Each scene shows the same named points in several views. A view is turned or mirrored, shifted and resized as a whole, has a little noise and may leave points out.

Scene 1
View 1
j_865: [ 20  -8 -34   9   4  -4 -17 -18 -24  -1 -61   9   2 -36  11   5  85   6
  -9  -2   4 -17   8  -8]
j_262: [ -4  -4  -6  31  -8  13 -12   0  28   4 -15  17  -4 -13 -30  39  34  -8
   9  10  19   1 -12 -12]
j_265: [-23  -6 -10 -14  10   1  13   0  26   1 -21  13  -3  -9   1  24  16   1
 -15  11  14  -1   8  -6]
j_438: [ -4  -9 -17   1   5   1  -2  -5  13   5 -32  11  -2 -20   5  17  37   4
  -7   9  12  -3   0 -10]
j_15: [-18  -8  -6   0   4   5   6   3  34   7 -16  10  -3  -9  -3  26  11   2
  -5  14  17   4  -5 -11]
j_882: [ -5  -6 -12   9   1   5  -3  -2  21   4 -25  11  -2 -16  -7  24  31   1
  -2  10  16  -1  -4 -10]
j_356: [-39 -11   2 -29  16   0  26  11  53   9  -6   9  -2   0  13  22 -25   6
 -16  19  18  11   1  -8]
j_861: [ -1 -13 -18  -2   7  -1  -4  -5  15  10 -35   5   1 -23  18   8  32  13
  -7  10  12   0  -6 -11]
j_812: [ -3 -12  -5  17  -3   8 -10   3  35  16 -16   7  -2 -15  -2  21  15   8
   9  15  21  12 -23 -16]
j_414: [-21  -1 -14  -6   8   4  11  -4  15  -8 -27  20  -5 -11 -13  32  35  -8
 -16   6  12  -9  17  -3]
j_919: [ 12 -15 -31 -14  15  -9  -7 -12 -11  11 -59  -1   5 -33  42 -11  55  22
 -15   4   4  -6   2  -9]
j_847: [ -1 -13 -19  -9  10  -3  -2  -4  12  12 -38   3   2 -21  27   3  29  16
 -10  10  12   2  -4 -11]
j_876: [-12 -11 -18 -21  16  -4  11  -3  13   5 -36   7   0 -17  25   7  27  10
 -20  10   9  -2   9  -7]
View 2
j_876: [ 21  -2  -5 -16 -12   5 -29  -1 -15  15  41   5  11   8   9  11  24 -14
  19  -4  16  -6 -14   4]
j_882: [ 24   0 -10 -19  13  13  -1   0 -15  16  22  -8  15  12  -1   2  -3  -3
   6  -1  12 -17 -24   8]
j_919: [ 17  22   2 -13 -29  27 -40  10 -25   1  59   7  29   5  -3   2  22 -21
  31  -4  10   2 -34  -2]
j_265: [ 23 -14  -8 -18   3  -3 -13  -6 -12  22  28  -1   3   9  12  11  15  -7
   9  -4  18 -16 -10   8]
j_15: [ 24 -10 -13 -19  13   3  -4  -2 -12  18  16  -6   9   9   3  12   8  -3
   5  -1  15 -14 -10  12]
j_865: [ 21  27  13 -13 -23  35 -27   6 -28   5  68  -3  30  14   2 -17  -6 -20
  25  -5   7 -18 -56 -12]
j_356: [ 22 -28 -22 -20  10 -18 -13  -5  -3  24   6   2  -2   5  10  32  34  -2
   6  -2  22  -4  18  20]
j_812: [ 23   4 -15 -19  17  18   4   6 -15  10  11 -11  21   9 -11   7  -3  -1
   5   2   9  -9 -21  14]
j_414: [ 26 -12   0 -18   3   0 -10 -12 -13  27  39  -4   2  15  19  -1   2  -8
   6  -6  17 -31 -23  -1]
j_262: [ 27  -2  -8 -20  25  16  13  -2 -15  18  15 -17  15  15  -2  -5 -21   1
  -2   0  10 -28 -32   7]
j_861: [ 21   7  -7 -16  -6  17 -19   6 -17   9  33  -1  21   7  -2   7  12 -11
  17  -2  12  -5 -22   6]
j_847: [ 20   8  -8 -16 -11  15 -25   7 -18   8  37   1  21   6  -3  10  20 -12
  21  -2  12   1 -19   6]
j_438: [ 23   3  -4 -17  -1  15 -14   1 -17  14  35  -4  16  11   3   2   5 -10
  13  -2  12 -14 -26   3]
View 3
j_414: [-29  -1  14 -23 -11  24 -35  18  15  -4 -15  29   8  18 -34 -14 -19 -11
   1 -13 -12  17   4   9]
j_438: [-26  -4  17 -25  -6  25 -27  15  15 -11  -9  14  -4  18 -34  -2  -4   3
  15 -15 -12  27  -2   2]
j_882: [-20  -1  17 -25   1  23 -20  11  16  -4  -7   9  -4  11 -33  -5 -10  -4
  13  -7 -18  24   9  -7]
j_847: [-31  -1  17 -27  -7  31 -26  11  17 -22  -8  16 -15  34 -34   7  -3  11
  26 -14  -8  35 -11   1]
j_265: [-30   7  12 -26  -7  30 -29  10  16  -8 -15  27  -4  31 -32  -5 -27 -10
  11  -3 -10  24   4   0]
j_865: [-27 -25  24 -23 -18  20 -37  30  13 -24  -5  12   3   9 -41  -3  35  27
  13 -42  -9  29 -22  21]
j_15: [-27   7  12 -26  -1  28 -22   6  17  -7 -12  19  -8  27 -31  -3 -25 -10
  16   1 -13  25   8  -7]
j_262: [-13  -4  19 -23   6  16 -17  12  14   6  -7   1   4  -7 -33 -12  -7  -9
   6  -8 -26  17  19 -11]
j_861: [-28  -2  17 -26  -6  28 -24  11  17 -18  -7  12 -13  27 -34   4  -2   8
  24 -14 -11  32  -7   0]
j_812: [-17   0  18 -26   8  23 -12   5  17  -3  -4  -1 -11  10 -33   1  -7  -1
  22  -3 -22  27  12 -16]
j_876: [-36   2  13 -28 -13  33 -33  12  16 -21 -13  27 -10  39 -33   2 -13   3
  20 -13  -3  31 -11   7]
j_919: [-36 -12  19 -27 -17  31 -35  19  16 -34  -6  17 -15  37 -37  12  18  28
  29 -31  -1  39 -28  15]
j_356: [-34  24   5 -29  -1  39 -22  -4  19  -8 -17  31 -17  48 -26   1 -55 -23
  20  16  -7  28  12 -13]
View 4
j_861: [ -4 -18   2  -2   9  20  22 -16 -11  -7   4 -14   5 -20  11 -11  28  31
 -24  -2  -3  -8  -2   3]
j_265: [ -6 -18   1 -10 -12   9  18 -17  -3 -14  -8 -16  14 -19   7 -20  18  19
 -13  -3  -3  14   2  -4]
j_414: [ -8 -16   0 -13 -11  27  18 -12  -3  -5  -4 -24  20 -28   6 -29  13  20
 -10  -6   0  21 -10  -1]
j_865: [  1 -22   0  -6  32  60  27  -5 -18  23  15 -30   8 -46  14 -20  33  46
 -25   0   1 -15 -24  14]
j_262: [-22  -5   3  13  -2  31  12  -9 -10 -12  18 -21  16  -8   0 -20  -2  23
 -19 -17   8  11 -19   6]
j_919: [  8 -28   0 -12  28  33  30 -14 -15  10   2 -18  -2 -38  19  -9  49  44
 -28   8  -7 -26  -1   8]
j_876: [  3 -24   1 -16   1  15  24 -17  -6  -6 -10 -15   8 -28  14 -15  34  27
 -18   4  -7  -1   5  -2]
j_847: [ -1 -22   3  -6  11  15  24 -17 -11  -6   0 -12   2 -22  14  -9  35  32
 -25   2  -5 -13   2   3]
j_15: [-13 -12   2   1 -11   8  15 -17  -5 -20   1 -13  11  -7   5 -16  12  18
 -18  -9   0  10   0  -2]
j_882: [-15 -10   3   6  -2  22  14 -14  -9 -13  10 -17  12 -11   4 -16  10  24
 -19 -11   3   6  -9   3]
j_438: [ -7 -17   1  -3   5  25  20 -13  -9  -5   5 -20  10 -22   9 -17  21  28
 -20  -4  -1   1  -8   4]

Which points are out of place in each view (at most two, in the order of its rows)? Write - if all are in place.
view 1 | j_882, j_812
view 2 | -
view 3 | j_15
view 4 | j_262
